Each row is a point on a landscape with many peaks, with its height.
A climber steps from a point to whichever of its 2 nearest points has the largest rise for the distance, and stops where none of them is higher. Distance is the straight distance between rows; heights are no part of it.
J_679 h=3.40: [-15  40  71   0   9   8 -64 -15 -46  19 -16 -16   0  12 -16  18  16   5
  18   6  40 -14  -4  12]
J_3 h=5.05: [  4  15 -17 -31   4  14  45 -32  -7  14  16 -36   4  -6   6 -21 -52  -5
  -9 -30  24 -34  33  -4]
J_627 h=4.66: [-13 -54 -35  -8  55  20  -3 -26 -11  14  -1  -9  -4 -45   9  -9  26  -4
  -1  27 -25  16 -19 -10]
J_145 h=4.74: [-18  19  12  37  -4   1  -3  12  40   3   0  36  20  27  26  21   2  -4
  -2   5 -21   2  -1  -6]
J_846 h=4.20: [ 33 -54  31 -43  22  -5  29  20  -3 -16 -20 -24 -32  25   0  11  38   2
  35   8 -21 -34  23  11]
J_675 h=6.00: [ 19  21 -21  47  18  -2  50  39  -1 -11  41  10 -14   3 -12   7 -41  -4
 -24  33  34   0  13  20]
J_601 h=6.79: [ 33   1   2  -6  -2  16  25  14   5  16  10  -2 -23 -29 -37 -33 -33 -10
 -21  -8  35  -2  -6 -12]
J_216 h=4.31: [-39  -2  -5 -33 -62 -25 -10   6  -3  -7  -5  -6 -27  17  -3  29  11   0
  16 -17  -7  38  23 -40]
J_225 h=4.49: [ -8 -69 -19 -14  38  17  18 -18 -25   8 -13 -24 -29 -24 -22 -10  20  -2
   2  -7 -19  25  -2   6]
J_160 h=2.14: [ -7  45 -10  35 -48   7 -25 -18  17   7  23 -19  40  -2 -21 -24 -22  10
 -28 -13  11  35 -28  -3]
J_219 h=4.19: [-68 -19 -45  23 -45 -15 -28 -15  -8  -5 -11 -16   9  -2 -21   5   5  -9
  -3 -24 -22  62 -19 -18]
J_695 h=7.93: [-64 -25 -26  40  -3  -5  -4  12 -33 -17   0  26  -9 -13   4   1 -27  12
 -13 -10  17  24  24  20]
J_263 h=4.93: [-11   9   8  30  26  -2 -15  28  39  12  10  27 -13  23  35   8   8 -21
   9  41  -8 -18   3  -4]
J_226 h=4.62: [ 48  24  -9  38  26   1   2  24  54   1  29   9   4   1  -8   1  -5 -15
 -18  59  -6  -4 -33 -14]
J_256 h=3.42: [ 44 -11  -6  10  61   8  67  -7 -33 -32  16  -5  16  -7  -3  17  11   9
 -16 -10  -6 -23   7  41]
J_616 h=6.32: [ 22 -27   6 -13   3  21  -6   0   3  12  -7 -21   2 -28 -27 -24   5   3
  -7 -11   2  20  -9 -22]
J_296 h=3.33: [ 47  49  -6 -22 -10 -10  34 -17  36   0  15 -38  15  43  24   6 -37  -3
   5  -6 -18 -66  10   8]
J_227 h=5.94: [ 34 -33   5  -4 -13  19  51  17  -9 -48  -7  13   5 -16 -38   0  18  26
 -15 -17  27   5 -22  49]
J_522 h=5.01: [ 16 -22 -45   2  52   1  29   9 -12  13  22  14   1 -55 -11  -4  11   9
 -21  60  14  14 -35  19]
J_801 h=3.15: [ 21  41   5 -27 -30  -4  26 -19  40  17   9  -6  30  54  24  21 -19  12
  23 -21 -21 -46   3  -4]
J_988 h=6.72: [ -9   2  26   1  47  21 -41 -20   7   3 -44   6  32   7  29   4  32  10
  -7 -10 -49 -16 -11 -16]
J_208 h=5.96: [ 47  -7   1 -13  35  23  11 -16  16  22 -15 -18   5 -32 -19 -36  12 -11
 -21   4  -9 -19 -30 -12]
J_307 h=3.25: [ 12  20  23   2 -43 -28  28  -5  16  30  -6  30  32  53  25  39  17  13
  56  -7 -55  -9   7 -22]
J_91 h=1.16: [-22   5 -33  11  -4   7 -13   4  28  25  30  13 -16 -22  -6 -12 -27 -14
 -16  14  18  26 -11 -21]
J_943 h=4.02: [ 11 -13  63 -21   3  -9 -20  35  -2 -33 -76  11  -7  36  21  40  33  11
  24   2 -18 -33  31  -2]
J_111 h=6.43: [  9  -4  16  -9  15 -27 -27  36  36  -4  26 -24 -58  37  31   0  32 -39
  37  29 -24   0  27 -16]
J_403 h=4.61: [ 17 -18 -41 -12   4   7  35 -20   8  -8  45 -66  -3  -8 -21  -1 -10   4
  -2 -13 -24   5   4 -22]
J_177 h=4.79: [ -2  19  14  36  -8 -14   9  43  44  -1  25  23 -30  44  21  24  -3 -20
  13  30  -3  -1  24  -2]
J_958 h=5.62: [ 74  16  -2  -4  18  18   0  -3  44  24  -2 -34  -8 -20 -20 -30   8 -38
 -27  27 -19 -39 -42 -37]
J_119 h=4.65: [-48   5 -27 -40 -38   1 -16   0 -22  10  10 -22 -40  -7 -14 -12 -26   2
   5 -39  31  38  17 -35]
J_51 h=6.75: [-28  10  -3 -15  47   3 -28  14 -21  36 -11  55  -7 -26  50 -24 -14  -4
   7  24  39 -33   1  27]
J_342 h=5.84: [ 28 -29  32   9  -8   8 -10  11 -12 -13 -16   2  13 -18 -46 -22  34  14
 -11  -9  19  26 -33  38]
J_110 h=1.78: [-28  26 -40  47 -27   4   3  -1  18  -2  23   6  27  -6 -13   6 -31  11
 -30  -9   4  45 -22 -11]
J_525 h=7.40: [-54  48  29   6  20   1 -33  11 -20   6 -13  48  -6  19  42  -1 -23  -2
   3 -17  37 -16  35  12]
J_541 h=2.90: [ 69  34  -5  15  18 -13  33   7  38 -43  34 -40  33  18   6  31   9  15
 -12  13 -54 -19  -6   9]
J_209 h=6.87: [ -1 -34   9  10  -2 -13  15 -16   3 -39 -15  -2  30  19  40  48   9   8
   2  -8 -67 -38  40   7]
J_516 h=4.14: [-11  29  23  24  27  13  16  -2  17 -15 -10  26  32  34  46  16 -25  20
   2 -16 -13 -45  13  13]
J_187 h=6.06: [ 13  -8  12  16  -5  15 -30  27   1   3  -2   6   8 -20 -31 -30  -1  10
 -18   4  29  24 -21   2]
J_657 h=5.35: [ 71  22   6  -4  -8   5  -5   9  64  21  21 -38 -11  15 -11 -11  10 -31
   0  22 -26 -20 -24 -32]
J_568 h=5.52: [ 28  17  -8   0  56  15  14 -15   2  14 -16  24  23 -37   4 -18  -1   6
 -18  21  11 -29 -32  22]
J_528 h=5.61: [ 31 -13  18 -25  14  14  -6 -14  -8   3 -18   6   8 -26 -25 -46  28  -4
  -9  -9  36   2 -41  39]
J_118 h=6.39: [  4 -10 -12  37  25   1  33  39  -4  -4  13  42 -19 -20 -13   4 -21   5
 -18  34  41   3  -3  37]
J_969 h=2.59: [ 81  12  17 -13  42  -1  30  18  18  -5 -14 -47 -22  23  -4 -10  -8   2
   6   9 -10 -64 -17  25]
J_585 h=3.95: [-47 -18  17   0 -74 -49 -49  18 -30 -45 -40  -4 -13  -4 -25  47  20   4
  24  -8 -10  30  39 -21]
J_418 h=6.71: [  2  23  -8 -17  15  -2   3 -27 -28  28 -12  38   8 -44   7 -62 -30 -13
 -24  12  66 -24 -24  49]
J_44 h=6.97: [-28  14  -5   4  23  -4 -15   1 -33  28   7  46  -5 -38  21 -40 -39  -4
  -7  15  59 -10  -3  32]
J_727 h=6.92: [-13 -42  10  24  21  -2 -12  28   9   4 -18  21 -26   0  -3  11  21 -18
   4  27 -13  20  18  -7]
J_242 h=6.05: [ 12  30   8 -31  -2   4 -27  13  42  33  11  -3 -40  29  17   7  28 -42
  17  12   1 -12   1 -55]
J_382 h=1.33: [-61  38   5  22 -36 -16 -70   7  -9  21  14  35 -16   6  13   0  -2 -10
   1   8  17  43  -4 -13]
J_505 h=2.99: [  1  -1  39   6  15  18 -36 -26 -35  -2 -20 -20  38  -6 -19 -18  34  21
   1 -13  10  -2 -16  43]
J_54 h=2.77: [  8   1  -3  38  41  11  47   0 -37 -26  -2  39  26 -16   4   6 -28  17
 -23 -12  33  -8   7  41]
J_240 h=6.14: [ 39 -33  30 -31 -17  10  33   7 -22 -48 -19   2  38 -13 -22  -2  25  45
  -1 -30  -2 -14 -10  55]
J_427 h=0.96: [  9  23 -43   1  -4  12   5 -18  29  34  31 -18  -7 -27 -23 -32 -20 -30
 -31  15  11  12 -28 -44]
J_66 h=5.93: [ 27   0  17  14  63  20   4   7  14   4 -30  24  12   1  11  -4  10   7
  -5  16 -20 -31 -16  18]
J_712 h=6.28: [ 32  21  16  -6  30  -4 -32  23  45  15  10 -12 -43  47  29   1  29 -43
  25  32 -21 -22  -9 -24]
J_992 h=4.27: [  3   1 -24 -12 -11   1  43 -23  18   6  46 -40 -10  19   6   7 -19  -3
  11 -15  -7  -2  28  -2]
J_974 h=4.34: [-69 -16 -34  12 -41  -1  -7   8 -26 -17   6 -25  -5  -1 -33  -6 -29   8
  -9 -34   5  43  -1 -11]
J_823 h=3.03: [-21  -6  -6   9 -67 -63   0  -1   2  37 -27  30 -21  32  -7  62  20 -17
  47  -1 -32  37  15 -34]
J_335 h=4.05: [-40  -9  22  31 -64 -27 -38  32 -29 -32 -14   9   5  22 -19  26  -1  13
   3  -5   6  31  35  -1]
J_673 h=6.29: [  5  14   4 -20  18  -3 -27 -22  -6  -3  -7  35  22 -43  18 -49  19 -12
 -17  33  56 -31 -67  67]
J_871 h=4.03: [ 16 -40  40 -68  -4   3  29  11 -27 -28 -46   6 -15  18  -4   8  36  16
  38 -26  17 -29  12  28]
J_39 h=6.99: [ 12  15  40 -29 -13  10 -36   0  -6   2 -20 -23  28   2 -11 -21   9  22
   3 -26   3  -6   3 -14]
J_506 h=6.61: [ 23  22  33 -25 -34   8 -22   8 -10  12  -7 -26   0  -6 -30 -38 -16   5
 -12 -22  34 -10   3 -15]
J_440 h=4.42: [-20  34   2  28  -6   8  17 -19  27  -2   6  25  36  22  35   7 -31  10
 -15 -23   3  -3  14   2]
J_331 h=5.09: [ 43  -9 -44  -3  24  11  51  -3  -6  -5  32 -45   4 -22 -38  -5 -19  15
 -25   1   3   5  -6  -5]
J_698 h=4.10: [-33  25  13 -37 -56 -33 -28 -25   1   3 -25   0 -23  -3   0  40  35 -11
  34 -23 -11  63  -1 -49]
J_559 h=3.54: [ 52  48  -5  -6  16 -11  53  -8   8 -20  34 -53   3  28  20 -18 -48  -8
   3  -2   3 -56  28  18]
J_74 h=7.42: [ -3 -24 -36 -23 -30  14 -16  13 -12  18   4 -33 -41 -32 -51 -43 -13 -10
 -11 -22  36  31 -19 -40]
J_471 h=5.23: [-15  38  10  32 -15   8 -38  27  18  17   9  33   2  -2   0 -27 -29   0
 -13   8  34   8   2  -3]
J_200 h=6.91: [-19 -35 -10 -15  -8  -8 -47   9   9  13 -18  -1 -40 -10 -12  13  49 -25
   2  12 -27  47   2 -52]
J_827 h=5.67: [ 10  44  13 -33  -9  16  20 -37  -8  28 -17 -24  13   2  10 -48 -50  -7
 -31 -34  22 -43  13  -9]
J_696 h=2.67: [ 81  20  12 -12  37  -3  22  15  20 -30   7 -52  13  18  -6  11   0  25
  -1   2 -50 -55 -11  15]
J_854 h=1.50: [-12   3  58  16 -18  -6 -52  30 -10 -14 -35  13   7  15  -2  15  23   5
  10   3  -4  16  14  -6]
J_811 h=8.44: [-33 -75 -10  46  -1 -25  -3  17 -27 -28 -38  23 -12  -6  -3  29   9 -10
   1  -6  -3   4  37  15]
J_372 h=7.68: [-48   5  19  30  10  -4 -19  23 -31 -10 -14  44  -9   7  17   1 -15  13
   0 -10  26  10  36  24]
J_917 h=5.78: [ 21   5 -36   5 -25  18  32  10  15 -12  21 -37   9 -20 -48   0 -25  15
 -35 -16   6  26 -13 -21]
J_640 h=7.39: [  3 -11  33 -37  16  20 -20  -1 -11 -12 -45 -18  26   3   8   0  27  26
  16 -34 -26 -13  13 -10]
J_320 h=3.93: [-35 -29 -48   3 -47 -28  10 -28   8  21  -6 -10   2  16 -13  32  21 -18
  20 -21 -49  50 -21 -33]
J_740 h=8.13: [-60 -22 -51 -21   5   1  -2  24 -38  35  25   7 -80 -18 -10  -7 -33 -15
   7  -7  33  25  21  -9]
J_5 h=6.62: [  2 -20  24 -20 -28  12  -5   3 -27 -26  -8 -18  35  -2 -15 -14  -3  40
  -4 -22  -1   1  18   3]
J_703 h=5.26: [ -8 -68 -48  12  20  -6  53  29 -32 -19   8  -2 -46 -24 -42   4   1  -2
  -5   3  14  28 -16  33]
J_763 h=5.25: [ 41   3  31  15  17   6 -31  27  13  -7 -27  35  16 -17 -11 -30  24   2
  -8  23  31 -10 -55  41]
J_376 h=7.24: [ -2   4   9 -14  33  19 -17 -51  23   1 -26 -10  51   6  30  10  26  19
 -13 -43 -64 -15  -9 -14]
J_651 h=2.71: [-18   1  37   2  18   0 -54 -11 -35  14 -10  26  11  -6  -2 -27  30   2
  13  25  45  -9 -28  69]
J_52 h=7.09: [-10 -15  16 -17 -40  -5   1 -26  -5 -40 -17  19  40  29  30  42   7  27
  19 -22 -51 -27  33  -8]
J_213 h=7.75: [-37 -40 -29  -8 -15  -4   2  38 -32  -5  -3   2 -50 -16 -38 -21 -10  -3
  -2 -16  23  38   0   1]
J_220 h=1.48: [-33  -3 -38  52 -12   0  31  -3 -11 -36  13   4  28  -6   3  28 -31  12
 -30 -16 -10  27  -4   4]
J_334 h=1.41: [-41   9  34  20  -7 -12 -71   6 -24   3 -13  17 -13  -1   5  -2  23  -4
   3  13  12  38   9 -10]
J_534 h=8.29: [-40 -17 -48  -5  18   3 -11   4  -7  35  41  -7 -61  -4   8  -9 -17 -33
   6  24  13  14  14 -23]
J_719 h=4.82: [-19 -40 -38   4  58   9   8 -12 -16  16  -5  18  11 -64  10 -12   8   9
  -6  33   9  21 -27  22]
J_544 h=4.11: [ 22 -26  47 -47  23  -3  10  26 -17 -17 -55   0 -25  34  14  29  34   8
  42  -3  -2 -48  13  15]
J_467 h=7.22: [  5 -19 -23  -5  18  -9  13 -55  33   7  30 -46  14   3  16  16  35  -6
   9 -10 -73  11 -15 -14]
J_180 h=5.33: [ 34 -10 -31   5  31   3  24   5  -7 -11  -1  30  18 -46 -24 -10  23  10
 -39  35  35  26 -60  38]
J_655 h=3.39: [-12   2   8   3 -56 -14   8   0  25  13  -9  23  31  33   4  35  21   6
  18 -15 -39  20   0 -19]
J_254 h=6.67: [-20 -50   7 -20  -8 -22   4  44 -25   8   0  -9 -92   8 -12  21  11 -27
  19   8   4  22  48 -14]
J_782 h=6.68: [  3 -19  -7  25  15   9  23  27   7  -3  11   9 -23  -6  -9   6  -6  -4
  -9  15   6   6  11   7]
J_269 h=1.26: [-57   5 -28  30 -21  -7 -40   6   6  17  14  32  -8  -7   5 -15 -23 -10
 -10   4  11  39 -14  -7]
J_362 h=5.41: [ 46  13  22  -2  20  15 -17 -19   3 -13 -36  12  34 -14 -13 -27  31   2
 -17   1  19 -24 -69  59]
J_261 h=0.66: [ 12  14 -30 -18  14  18  18 -45  15  33  21 -35  -6 -25  -1 -36 -35 -32
 -26  -9   2 -13  -6 -30]
J_860 h=7.94: [-35 -20 -11 -30  -4  -3 -22  31 -45  25   6  18 -76 -33 -25 -26  -5 -10
   0 -15  45  40   7   2]
J_55 h=3.91: [ -7  15  58 -31 -33  -3 -19  29 -42 -35 -26   2   7  18   2   7  -6  33
  29 -12  34 -13  36   9]
J_920 h=5.59: [ 32  21   0   9  29  18 -29 -21  -3  22 -19   7  32 -45  -2 -55  -8   1
 -21  20  15 -18 -47  19]
J_30 h=4.28: [ 26 -16 -20 -45 -24  12  51  -9   3 -45  45 -28  -1  18   1   8 -29  25
  19  -5 -14 -42  45   2]
J_397 h=3.86: [-23  37 -23  22  26   2   9 -17  36  29  50  16  -4  11  43   1 -38 -26
   1  35   9 -16   7   5]
J_446 h=5.37: [-12  32  -2 -58   4   0 -22 -16   6  28  10 -14 -74  -1  14   9  18 -46
  21  -9  22   3  19 -73]
J_918 h=2.46: [ 14  24   8  29  45  13  20 -22 -37 -15 -10  31  52 -23   1 -25 -23  18
 -20  -9  35 -10 -19  63]
J_445 h=1.85: [-36  11   9  39  48  14 -28 -27 -19  -8 -21  19  52 -21  35  -9   7  22
 -16  -1 -15   2  -1  19]
J_885 h=6.65: [ 13  -1 -36 -12  28   5   0 -47  44  33  42 -41 -12   1  13  -2  33 -26
  16  16 -39  22 -18 -22]
J_420 h=3.69: [ 10   7  19   4 -15  14  11   0  12 -32  -1   6  51   5  14  16 -15  37
 -11 -20 -25 -28   8  -1]
J_999 h=4.98: [-19  16  -8 -60 -15  -3 -15 -10  -7  24  10 -26 -55 -14 -10   1   0 -17
   6 -39  33  26  25 -66]
J_519 h=5.44: [ -3 -48 -38   7  -5   3  31  27 -15 -18   0  20 -26 -37 -47 -21  10   2
 -16   3  32  40 -53  39]
J_751 h=2.75: [  4  30  28 -58 -46  10 -28 -24   3 -25 -15  -4  45  30   9  17  17  36
  24 -26 -30 -13  11 -23]
J_15 h=6.78: [-10 -38   2 -16  -5   0 -21  40   2  14  -8   7 -74  -6 -21   6  33 -26
   6  12   7  30  16 -42]
J_147 h=5.02: [ 44  26   2  25  -7   1  15  24  61   5  35 -20   1  23  -6  13   1 -11
  -9  18 -23 -13 -10 -15]
J_353 h=4.17: [-31 -13   1  15 -47 -29   0  32   3 -16 -10  22 -18  27   2  38  -1  -3
   3   0   5  13  44 -14]
J_743 h=4.04: [-14  -6  37 -16 -38  -7  -7  43 -11 -30 -17  17  -9  21   4  19  -2  11
  15  -9  15  -1  46 -17]
J_113 h=3.12: [-12  34 -19  -4  -4  -2   8 -34  31  40  21   6   8  25  22  -2 -13 -16
   6 -18  -4   8 -10 -21]
J_181 h=3.13: [-12  10  17  -6 -41 -50  16 -22   8  31 -20  27  -2  47  25  55  37 -10
  58  -2 -44  10  23 -23]
J_856 h=3.68: [ 50  -9  -7  17  76   0  34   4 -13 -25  14 -13   3 -12   8   5  19   4
   1  28 -26  -9  -4  32]
J_780 h=7.18: [ 24 -15  -6 -34 -13  16   2 -11 -10  35   1 -20 -41 -33 -31 -58  -7 -26
 -21 -14  39   0 -14 -31]
J_938 h=6.60: [ -2 -11  25  18  29   7 -11 -10  19 -20 -32  14  38  20  30  40  25   5
 -11  -9 -61 -27  11   1]
J_80 h=0.39: [ 24  34  -8 -35  -6   8  16 -36  11  47   8 -28 -34  -6   6 -55 -34 -52
 -29   1   2 -43  -4 -43]
J_624 h=3.63: [-25  42  76 -10 -25 -10 -56   6 -37  -9 -20 -15 -17   9  -4  35  18   7
  31  -2  24   8  17 -15]
J_939 h=3.92: [ 23  -9  35 -61 -21   7  11  18 -31 -35 -28  10   5  16  -6  -7  -5  34
  29 -17  17 -40  28   6]
J_898 h=3.94: [ 18  20  21   3  28  21  17  -5 -12 -28 -27   5  49   8  31  12 -21  38
  -8 -35 -15 -64  12  22]
J_691 h=1.57: [-18 -15  49  58   1  -8 -57  30  -8 -18 -25  28  26   6  -2   3  30   8
  -3  25  -7  19   1  20]
J_487 h=6.56: [  0 -27  15 -14  -7 -18   5  38  11  -1   9 -17 -59  30   1  20  19 -27
  19  21 -10   0  43 -14]
J_82 h=2.82: [  9   5  53  11  24  18 -64 -27 -31  30 -12  -7  30  -4 -20 -15  42   5
   7  26  24 -17 -46  38]
J_560 h=3.75: [ -2 -28 -37  11 -51 -22  37 -31  15  -9   6 -17  17  14 -12  42  17  -2
   7 -11 -64  19 -10 -14]
J_115 h=4.48: [-58   9 -21 -14 -53   0 -32   4 -45  -1  26 -37 -17   3 -36 -13 -40  18
   4 -39  41  32   9  -7]
J_289 h=3.51: [ -1  52 -28  -5  22   2   7 -51  36  51  39  -4  -1  21  39 -20 -34 -36
  -1  -3   2 -22   6 -10]
J_857 h=0.85: [ -2   9 -35  32  27  12 -14 -18 -18  -8   7 -12  42 -52 -28 -24 -18  25
 -31   2  10  35 -31   6]
J_17 h=6.34: [ 16   1 -19  -1 -45  13  28  34  24   5  24 -20 -22  -6 -53 -14 -37  -3
 -25  -5  31  10  -5 -32]
J_989 h=4.00: [ 27 -19 -29  41  69  -6  21   8  -9 -16  16  17  14 -25   4  26  18   2
 -21  63 -23  10  -5  21]
J_324 h=2.15: [ -9  30   4  29  43  20 -16 -29 -22  -1  -6   7  57 -26  16 -32 -28  15
 -20  -6  14 -13 -11  28]
J_529 h=2.74: [-15  41 -12  19 -46  -8   3 -25  19  52  12  13  29  21  10   6  -1   4
  17 -32  -9  40 -24 -22]
J_338 h=6.52: [-17  34  12  13  47  10 -29  12  12  21 -23  47  11   8  53 -13 -34   3
  -1  24  21 -40  -3   9]
J_732 h=4.32: [ 11 -83   7 -22  33  -4  37  -4 -19 -13 -17 -18 -30   0  -9   5  47  -4
  18  -1 -27  -2  12  16]
J_203 h=5.72: [  2  34  14 -50  -4 -22 -13  -5  19  19   9 -22 -67  23  31  32  38 -42
  44   3  -2   8  19 -55]
J_683 h=3.56: [ -9  -7 -21  34 -79 -40  28 -13   6   5  -4  20  41  29  -4  47   7   8
  23 -20 -59  21 -10  -8]
J_69 h=5.68: [ 31 -26 -21  -7  10  12  48  -4  -4 -33   9  18  -2 -24 -43 -14  20   0
 -32  -2  45  24 -47  51]
J_512 h=6.11: [-21 -28 -53 -24  33   5 -31 -12  17  53  26 -11 -23 -45  34 -15  20 -19
   7  44  -7   4 -13 -48]
J_159 h=7.82: [ -4 -31  25 -28  37   3   6  -7 -18  -5 -38 -13 -12  15  14  17  31   2
  21 -12 -21  -9  35 -13]
J_370 h=7.28: [-21  -6  -3   9 -71 -21  25 -29  -9 -24   0  40  37  41  37  49 -12  16
  24 -21 -36  -7  28   4]
J_881 h=3.83: [-33   6  46 -12 -49 -25 -58  -6 -34 -31 -25 -24  -6   1 -12  40  31   7
  23  -2   3  40  30 -25]
J_716 h=3.20: [-12  10  68  -4   2  14 -43 -13 -57  -1 -13 -25  37  17  -3   8  15  29
  25 -11  19 -19   7  33]
J_89 h=5.83: [ 31  24  32  16  -3  17 -44  -2  -2  13 -12  -3  28 -15 -23 -49  -4   2
 -17   9  16 -12 -29   8]
J_788 h=7.65: [-59   0 -25  26 -25  -7  20   4  -6  -8  20  24  -6  15  25  21 -31   1
  -7 -25  13  24  32  -2]
J_198 h=0.08: [ 52  31 -19   5  50  -8  10  -3  28   0  33 -48 -19  -4  21 -38 -22 -35
  -1  28  -6 -26   4   9]
J_955 h=3.88: [ 35  42 -23 -15 -24 -12  51 -17  13 -13  64 -48  -2  24  21  -4 -41   4
   8 -14   4 -21  30  10]
J_310 h=6.47: [ 22  20  -3 -17  31   8  17 -43 -11   3 -23  21  20 -33  12 -51  -9  -5
 -25   5  42 -31 -55  65]
J_244 h=3.18: [ 57  -2   2 -18 -15   2  35  15  26 -46  32 -44  23  12 -15  26   6  25
   8  16 -56 -27  10   1]
J_911 h=5.12: [  9 -76 -16  19  11 -17  43  28  -8 -15   0  10 -54  -6 -29  12  26 -10
  12  18  10  21   6  32]
J_548 h=2.45: [-16  36   2   8 -72  -2 -18 -23  16  15  15  -8  50  20  -6  -4  -7  22
   1 -33  -6  35 -13  -9]
J_457 h=4.23: [  8  57 -14  28  25  -1  32   1  25  11  46  11  -6  10  24  -4 -58 -17
 -21  43  25 -38  10  10]
J_161 h=4.47: [-64   0 -35 -33 -74 -12   7  15 -22 -14   6 -10 -35  15 -17  17 -28   7
  19 -36  10  39  18 -29]
J_304 h=5.14: [ 26   2  26  21  25   0 -33  46  23  21 -23  57   7 -23  15 -23  13  -9
  -2  51  18 -23 -38  12]
J_907 h=5.54: [ -7  26 -11  48  -8   1  13  33  16  -3  26  27  -3  -3  -7  -7 -55   6
 -35  12  36   9   3   3]
J_926 h=7.59: [-36 -19 -22  -5 -47   2 -39  43 -29   4   6 -27 -45 -13 -54 -18 -11  -8
  -3 -18  27  49 -26 -25]
J_484 h=1.18: [ -8  -2 -16  29   9  14  12 -14  -3 -15  -1  -8  29 -22 -14   0 -17  22
 -25 -21   0  18   2  -5]
J_959 h=3.41: [ 19  -4   1 -10 -35   7  35  -3  33 -23  28 -12  29  18  -8  32  -2  25
  -2  -8 -42 -15   4 -11]
J_620 h=5.08: [-10  12  15  40   7   8 -42  37  28   4  -5  45  18  -8  13  -8  -5   0
  -8  37  16   5 -16   2]
J_580 h=4.06: [-63 -33 -60  24 -35 -35 -17 -11   8  10 -19   4 -21   5 -24  31  18 -39
   5  -9 -31  42 -13 -25]
J_298 h=7.43: [-54   5  -6  14 -56 -20  20  -8 -16 -11  10  43   8  39  38  45 -30   7
  20 -34   6   3  43   4]
J_435 h=6.33: [ 14 -52   7 -17 -23  10  29   0 -47 -49 -18  -4  31 -18 -17  -2   4  47
   7 -36 -12   1   8  20]
J_578 h=6.27: [ -7  -9 -34 -14  36   2 -34 -34  28  43  20  -8 -10 -10  41  -4  42 -39
  22  40 -44  11 -23 -37]
J_272 h=6.21: [  7  41  31 -28 -23  -9  -8 -15 -36  30 -16 -20  -4  -3  -5 -55 -38  -7
 -14 -27  52 -28   0  10]
J_902 h=7.08: [  1 -27   1  14   5   3 -23  18  42  11  -7   8 -20   5  -2  12  41 -28
   3  39 -35  23  -4 -38]
J_621 h=4.60: [ 16  46   5  42  12  -6  12  28  57   7  38  20 -11  35  18   7 -27 -27
  -8  41  14 -27  12   6]
J_141 h=8.18: [-26 -55  19   9  10 -12   0  -2 -25 -14 -47  17  -1   3  16  24  23   3
   6 -14 -21  -4  41   9]
J_658 h=7.97: [ -5 -11  -9 -11   2   1  13 -55  33  -1  -1 -18  54   2  13  29  29  23
   1 -32 -75   5 -13  -9]
J_77 h=4.58: [ 29  -6 -12 -64 -19  16  49 -22  -3  -7  31 -49   5   3 -19 -13 -39  13
  -1 -19   3 -36  37 -10]
J_702 h=1.67: [-22  -6  23  51  22   5 -55 -13  -8 -12 -22  18  49 -18  14  -5  34  18
  -8  17 -30  24 -12  16]
J_622 h=6.25: [-15  -2  13  12  42  17  -9  12  -1  15 -16  26   0   3  18 -12  -8   4
   3   8  15 -18  10   8]
J_232 h=2.95: [ 17  26   1 -61 -44   7  20 -39  21  -8   4  13  37  41  15  20  -9  38
  35 -27 -38 -27   7 -17]
J_589 h=0.23: [ 47  34  -3 -20  29   2  23 -21  18  31   2 -42 -29   3   8 -41 -25 -45
 -10  16  -4 -59  -3  -6]
J_832 h=8.19: [-38 -61 -10  28   4  -7   5  11 -51 -28 -25  16 -13 -17 -11  -5   5   9
  -1 -21  16  25  14  37]
J_314 h=3.11: [  6 -34 -22  37  39   8  64 -10 -51 -44  13   7  15 -24   9  32 -17  15
 -16 -13   1  -3  13  32]
J_564 h=4.30: [ 36  10 -21  34  62   3   5  10  29  -1  21  -6  10 -21  12   5  10  -6
 -11  78 -19  -1 -16   2]

Where does a climber stop that starts at each point below?
J_54: J_616
J_999: J_902
J_589: J_616
J_484: J_263

Call two points neighbours if one is among the 2 nearest of the other. Go from one point of each pair to the other, from neighbour to neighbour, staying as high as possible. Name the lowest point that can't be avoided.
J_902 / J_263: J_857
J_44 / J_353: J_55
J_44 / J_811: J_338
J_616 / J_534: J_992
J_658 / J_616: J_568
J_658 / J_811: J_938
